Points on a hilly landscape, in no order, each with its height.
From any point a ball rolls to the lowest of the 2 points nearest to it. It stops when none of these is lower. Distance is the straight distance between rows; heights are no part of it.
nosul (h 61.3): .26  .25  .04  .20  .27  .45  .08  -.33  .08  -.05  -.13  -.07  -.06  -.04  -.09  -.23  -.13  .36  .16  .34  .13  .05  .26  .22  .05  -.09
sos (h 32.1): .29  .06  -.04  -.01  -.11  .41  -.24  -.10  .04  -.20  -.19  .27  .03  .05  -.34  .21  -.34  .45  .18  -.09  -.07  .18  .12  .18  .08  .27
viki (h 75.0): -.44  -.16  .26  -.28  -.03  -.06  -.45  .31  .12  -.20  .32  .17  -.21  -.34  .30  .08  .30  -.07  .04  -.14  -.19  -.05  -.05  -.23  -.08  .02
dekem (h 57.4): .42  .00  -.24  .58  -.05  .43  .52  .13  .02  .15  -.01  .00  -.09  -.05  .24  .04  -.05  .03  -.07  .34  .56  -.19  -.28  -.18  -.14  -.20
Rig (h 40.9): -.44  -.16  .07  -.57  .19  .12  -.06  .00  .00  -.20  .04  .00  -.07  .41  -.42  -.14  -.23  -.07  -.05  -.25  -.42  .05  -.12  .23  .08  -.10
Damu (h 55.8): -.03  .04  .00  .06  .27  .31  -.25  .09  .10  -.11  .32  -.26  .01  .09  .37  .11  .12  -.07  .02  -.22  .01  .15  .14  -.26  -.19  .17
Zuvuv (h 33.6): -.13  .01  -.04  -.36  .39  .15  -.04  .27  -.18  -.34  -.19  .28  -.15  .20  -.25  -.06  .19  -.31  -.05  .11  -.05  .00  .17  .22  .02  -.14
razet (h 72.8): -.17  -.10  .04  .15  .06  -.06  -.14  -.15  .10  -.02  .05  -.12  .08  -.33  .20  .34  .50  -.13  .01  .22  .14  -.41  .25  -.32  -.08  -.35
mip (h 65.6): -.04  -.27  -.05  .25  -.16  -.35  .53  .08  -.24  .23  -.02  -.05  .16  -.26  .23  -.05  -.50  -.12  .06  .06  -.10  .13  -.05  .35  .13  .02
davum (h 38.3): -.24  .05  .16  -.36  .50  -.11  -.13  .17  .00  -.34  .08  -.27  .18  .36  -.17  -.12  .05  -.15  -.14  -.09  -.15  .16  .15  .23  .02  -.27
difol (h 24.0): .16  -.12  .15  -.19  -.42  -.04  -.29  -.03  .26  -.16  -.13  .15  -.04  .19  -.40  .25  -.17  .22  .09  -.10  -.28  -.05  -.08  -.08  .12  .23
kotom (h 42.4): -.38  .03  .11  -.49  .00  -.06  -.28  -.38  .06  -.14  -.15  .12  .07  .11  -.50  -.16  -.16  .17  .05  -.45  -.24  .03  .08  .09  .04  -.07
sapin (h 71.2): -.14  -.34  -.18  .32  -.18  .06  .16  .03  -.21  .04  -.09  -.03  .13  -.26  .28  .24  .11  -.13  .00  .20  -.08  -.39  .24  -.17  -.20  -.28
medar (h 37.0): .06  .08  -.02  .06  -.29  -.16  -.12  .11  .03  .22  .10  .10  -.05  .02  -.16  .04  .20  -.02  .07  .28  .17  -.39  -.33  .01  .08  -.48
tes (h 48.1): .12  .00  .04  .09  .14  -.23  .62  -.02  .03  .14  -.09  -.24  -.28  .00  .10  -.40  .20  -.55  -.12  .33  .15  -.33  -.39  -.09  .03  -.23
lubo (h 38.9): .18  .08  .03  .02  .02  .16  -.06  -.19  .01  -.49  -.35  .25  -.06  -.05  -.16  .38  -.14  -.01  -.02  -.09  -.21  .15  .28  .18  .17  .47
tir (h 32.8): .03  .13  .37  -.19  .23  -.55  -.02  -.04  .11  -.36  .20  -.05  .23  -.14  -.03  -.26  -.36  .01  .18  -.10  -.05  .19  .02  .34  .44  -.05
pasa (h 72.6): -.40  -.24  -.14  -.40  -.12  -.15  -.28  .09  .13  .11  .26  .23  -.15  -.02  -.07  .17  .23  .05  .06  -.38  -.21  .13  -.16  -.32  .04  .34
kig (h 50.3): .81  .18  -.13  .53  -.18  .13  .23  .20  .07  -.09  -.08  -.01  -.17  .05  .13  .09  .09  -.20  -.09  .19  .20  -.09  -.13  -.28  -.14  .13
Fike (h 30.2): -.04  .00  .01  .01  -.54  .03  -.27  .05  -.08  .49  .20  .28  -.11  -.16  .02  -.01  -.04  .23  .15  .05  .11  -.28  -.44  -.10  -.05  -.08
dul (h 68.9): -.15  -.23  -.17  -.09  .27  .20  .14  .13  .16  .08  .33  .29  -.13  -.09  -.13  -.12  .17  .32  .15  .19  .16  .15  -.23  .05  .14  .03
gov (h 55.7): .29  .09  -.07  .14  .00  -.09  .26  -.05  -.08  .19  -.45  .16  -.28  -.11  -.12  .01  .29  -.12  -.33  .21  .11  .02  .07  -.08  -.07  -.01
sigi (h 24.9): -.33  -.11  .17  -.32  -.09  .19  -.15  .19  -.19  -.37  -.19  .53  -.23  .01  -.16  .08  -.02  -.04  -.06  .25  -.11  -.17  .00  .27  .12  .11
seke (h 66.2): .07  -.12  -.17  .25  .02  .42  .27  .00  -.07  .21  .26  .19  -.03  -.23  .07  -.18  -.23  .42  .21  .33  .16  .02  -.25  .21  -.02  .16
lume (h 47.3): .09  -.02  .01  -.03  .26  .58  -.15  -.16  .24  .12  -.08  -.10  -.29  .06  -.13  -.24  .11  .29  -.06  -.26  -.14  .22  -.01  -.19  -.19  .02
til (h 44.2): -.23  .05  .27  -.44  .14  .19  -.27  -.25  .23  .01  -.01  .01  -.23  .08  -.30  -.42  .13  .23  -.09  -.46  -.25  .12  -.01  -.21  -.20  -.16
tosok (h 51.3): -.11  -.09  -.31  -.03  .15  -.03  -.23  .10  -.03  .00  -.09  -.23  .29  .29  -.24  .18  .43  -.17  .12  -.20  -.16  -.17  .17  -.10  -.20  -.28
Zasan (h 24.1): .04  .00  -.26  -.09  -.06  -.08  .03  -.17  -.01  -.16  -.22  .19  .23  .10  -.60  -.11  -.27  .14  .53  .09  -.06  -.18  .01  .43  .30  -.11
busu (h 36.9): .10  .04  .10  -.10  -.21  -.42  -.16  .13  .12  .13  -.04  .24  .05  -.05  -.04  .51  -.15  .40  -.30  -.05  -.06  .56  .15  .18  .16  .17
muf (h 65.1): .16  .15  .01  .27  .12  -.17  .05  -.12  -.05  -.11  -.45  -.70  .45  .19  -.22  -.29  -.24  .02  -.08  -.36  .01  .27  .22  .33  -.16  -.19
nisur (h 49.6): .14  -.16  -.25  .00  .13  .06  -.11  .18  .04  -.05  -.28  -.04  -.02  .26  -.24  .52  .52  -.21  -.29  -.10  -.09  .08  .25  -.21  -.21  -.06
zoga (h 27.7): -.01  -.07  .02  -.19  .25  -.23  .08  .00  -.05  -.51  .03  .04  .20  .21  -.34  .05  -.40  -.11  .25  -.14  -.13  .07  .04  .51  .47  .03
fozus (h 71.0): -.32  -.28  -.08  -.37  .01  .10  -.26  .13  .17  -.18  .08  .50  -.10  -.10  -.33  .01  .16  .38  .29  -.03  .07  .11  -.11  -.09  .13  .20
simug (h 55.0): .27  .08  .15  .20  .12  .60  .02  -.12  .13  .08  -.24  -.04  -.26  .08  .00  .14  -.04  .36  -.27  .16  .06  .30  .27  .12  -.15  -.02
gafug (h 47.4): .15  .06  .01  .01  -.14  -.25  -.31  .41  -.06  -.02  .35  .04  .25  -.04  .22  -.07  -.26  .05  .38  -.27  -.05  .20  -.07  -.04  -.02  .08
Zel (h 69.1): -.15  -.40  -.05  .37  -.35  -.05  .28  .19  -.32  .14  -.16  -.16  .21  -.18  .33  .25  -.40  -.23  .01  -.03  -.35  -.10  .17  .20  -.16  -.10
rodo (h 21.5): .26  .41  -.21  .13  -.21  -.39  .04  -.15  -.14  .48  .12  .10  .06  -.13  .33  -.05  .03  .00  -.05  -.05  .38  .18  -.02  -.31  .00  .26
tuviv (h 30.6): .30  .21  -.16  .33  -.51  .01  .03  -.09  -.08  .58  .14  .21  -.27  -.23  .31  .06  -.05  .10  -.13  .04  .23  -.02  -.32  -.28  -.17  .24
dako (h 38.2): .12  .13  .29  .11  -.27  -.25  -.20  .15  -.16  .06  -.21  -.26  .00  -.04  .28  -.16  -.19  -.32  -.29  -.46  -.34  .16  .02  -.05  -.26  .16
mero (h 12.6): -.20  -.25  .14  .00  -.13  .14  .13  -.01  .08  -.33  .07  .39  -.17  -.11  -.14  -.01  .03  .20  .05  .47  -.07  -.41  -.31  .21  .20  .27
kuf (h 61.0): .27  .08  -.11  .19  -.24  -.36  .43  .08  -.35  .27  -.24  .27  -.01  -.06  -.01  -.13  -.20  -.18  -.13  .29  .03  -.02  -.11  .19  .11  .04
Zuk (h 66.1): -.23  -.03  -.07  .17  .11  -.24  .15  -.09  -.21  -.05  -.07  -.62  .48  .17  .05  -.08  -.08  -.26  -.07  -.12  -.10  .01  .16  .20  -.04  -.05
vuz (h 60.3): -.22  -.29  .11  .08  .13  .13  .18  .17  .12  -.03  .23  -.53  .11  .05  .65  .26  -.09  -.10  -.16  -.12  .01  .21  .16  -.08  -.19  .14
Nakav (h 42.8): -.03  .06  .08  -.43  .19  -.34  -.16  -.04  .33  .07  -.08  .17  -.18  .05  -.47  -.10  .44  .16  -.16  -.02  .11  .15  -.07  -.14  .09  -.19
lel (h 30.3): .08  .09  .26  -.37  -.33  -.52  -.38  -.02  .23  -.11  -.02  .32  .11  -.05  -.29  .17  -.23  .28  .02  -.39  -.03  .37  .01  -.02  .20  .16
dozu (h 71.3): -.11  -.11  -.20  .16  .09  .43  .26  -.07  -.26  .32  .03  .00  -.17  -.17  .32  -.33  -.02  -.13  .13  -.04  -.01  -.14  -.05  -.22  -.23  .09
Vom (h 44.5): .19  -.07  -.11  -.06  -.12  -.18  .04  .14  .05  .26  -.17  .18  -.11  .27  -.29  .62  .14  .09  -.48  .10  -.07  .34  .07  .03  .01  .03
Zari (h 74.8): -.22  -.17  .20  .04  -.17  .12  -.34  .00  .18  -.27  .41  .00  -.03  -.23  .20  .23  .25  -.06  .21  .16  -.19  -.54  -.05  -.18  .09  -.08
dag (h 44.0): .53  .17  -.06  .29  -.17  -.16  .06  .03  .06  -.33  -.25  .12  .00  -.17  .08  .28  .02  -.12  -.04  .08  -.11  .07  .20  -.14  .06  .41
poril (h 73.9): -.16  -.05  -.03  .10  .22  .43  .44  -.14  -.32  -.08  .10  -.12  -.14  -.07  .56  -.28  -.37  -.37  -.04  .12  -.13  -.14  .07  -.03  -.08  .26
Tiv (h 49.2): .26  .06  .13  .00  .17  -.07  -.05  .17  .29  .21  -.26  -.03  -.26  .00  -.21  -.06  .40  .14  -.30  .06  .28  .28  -.01  -.01  -.10  -.40
kuga (h 20.6): -.09  -.16  -.27  -.04  -.04  .06  .13  -.10  -.03  -.36  -.08  .34  .09  .06  -.41  .04  .09  -.02  .50  .36  .02  -.41  -.09  .07  .30  .21
mukem (h 61.8): -.13  .02  -.09  .14  .04  .13  .22  -.03  -.18  .15  .35  .17  -.02  -.14  .40  .12  -.13  .11  -.04  .44  .39  -.10  .02  .02  .05  -.14
golum (h 52.8): -.13  .06  -.30  -.19  .18  .29  -.31  .04  .02  -.14  .33  -.01  .06  .27  -.02  .16  .37  -.22  .27  -.19  .03  -.24  -.05  -.36  -.02  .08
Bif (h 63.9): .14  .38  -.12  .10  .51  .20  .09  -.34  -.05  -.14  -.20  -.34  .28  .21  -.15  -.39  -.19  .12  .14  -.12  .12  .24  .30  .30  .03  -.04
Duku (h 37.6): .17  .25  .26  -.32  .03  -.43  -.06  -.15  .29  -.04  .18  .02  .03  .09  -.27  -.28  -.10  .21  .05  .09  .05  .09  -.13  .02  .31  -.11
Muvov (h 65.0): -.17  .05  .07  .18  .08  .14  .24  -.24  .16  .18  .25  -.74  .10  .15  .64  .24  .07  -.21  -.38  -.12  .34  -.04  .00  -.40  -.15  .16
Deta (h 54.7): .08  .04  .07  .11  .13  -.18  .05  .26  -.03  .04  .31  -.09  .23  -.13  .41  .00  -.22  .15  .22  .17  .28  .29  .16  .12  .07  -.06
Ros (h 42.6): -.06  -.07  .20  -.02  -.18  .11  -.40  .11  -.10  .03  -.03  .02  .02  -.14  .11  -.13  -.13  .05  .10  -.31  -.28  .01  .10  .01  -.23  -.13
Liki (h 68.0): -.30  .29  .01  .10  .12  .10  -.04  -.25  -.01  .38  .16  -.67  .17  .19  .32  -.07  .30  -.15  -.26  -.12  .47  -.13  -.04  -.24  -.23  -.29
lar (h 42.2): .11  .09  -.05  .10  -.13  -.27  .15  -.04  .00  .30  -.09  -.34  -.05  .17  -.09  -.26  .17  -.38  -.02  .10  -.08  -.38  -.25  -.01  -.07  -.39
Dum (h 67.5): -.40  .06  .03  .06  .18  -.24  .09  -.16  -.22  .07  .02  -.51  .45  -.09  .46  -.06  .19  -.25  -.09  .03  .29  -.17  .35  -.12  -.15  -.16
kudil (h 31.6): .28  .40  .20  -.01  -.25  -.49  -.19  -.08  -.02  .11  .05  -.06  -.07  -.06  .21  -.18  .08  -.31  -.17  -.19  -.05  .00  -.15  -.26  .01  .30
Zak (h 69.0): -.23  -.18  -.08  .04  -.03  .34  .41  -.01  -.32  .15  .01  .31  -.26  -.18  -.01  -.43  -.28  .01  .11  .21  -.18  -.20  -.31  .25  .00  .08

For each start below, name the point where the ball stops.
Damu: difol
Dum: mero
dekem: difol
sapin: mero
mukem: rodo
lume: mero

Call two points neighbours if one is among the 2 nearest of the other. Go from one point of each pair to the other, from neighbour to neighbour, staying as low as possible. Name the highest point that can't be avoided.
rodo and mero: gov
rodo and Fike: tuviv
rodo and difol: mukem
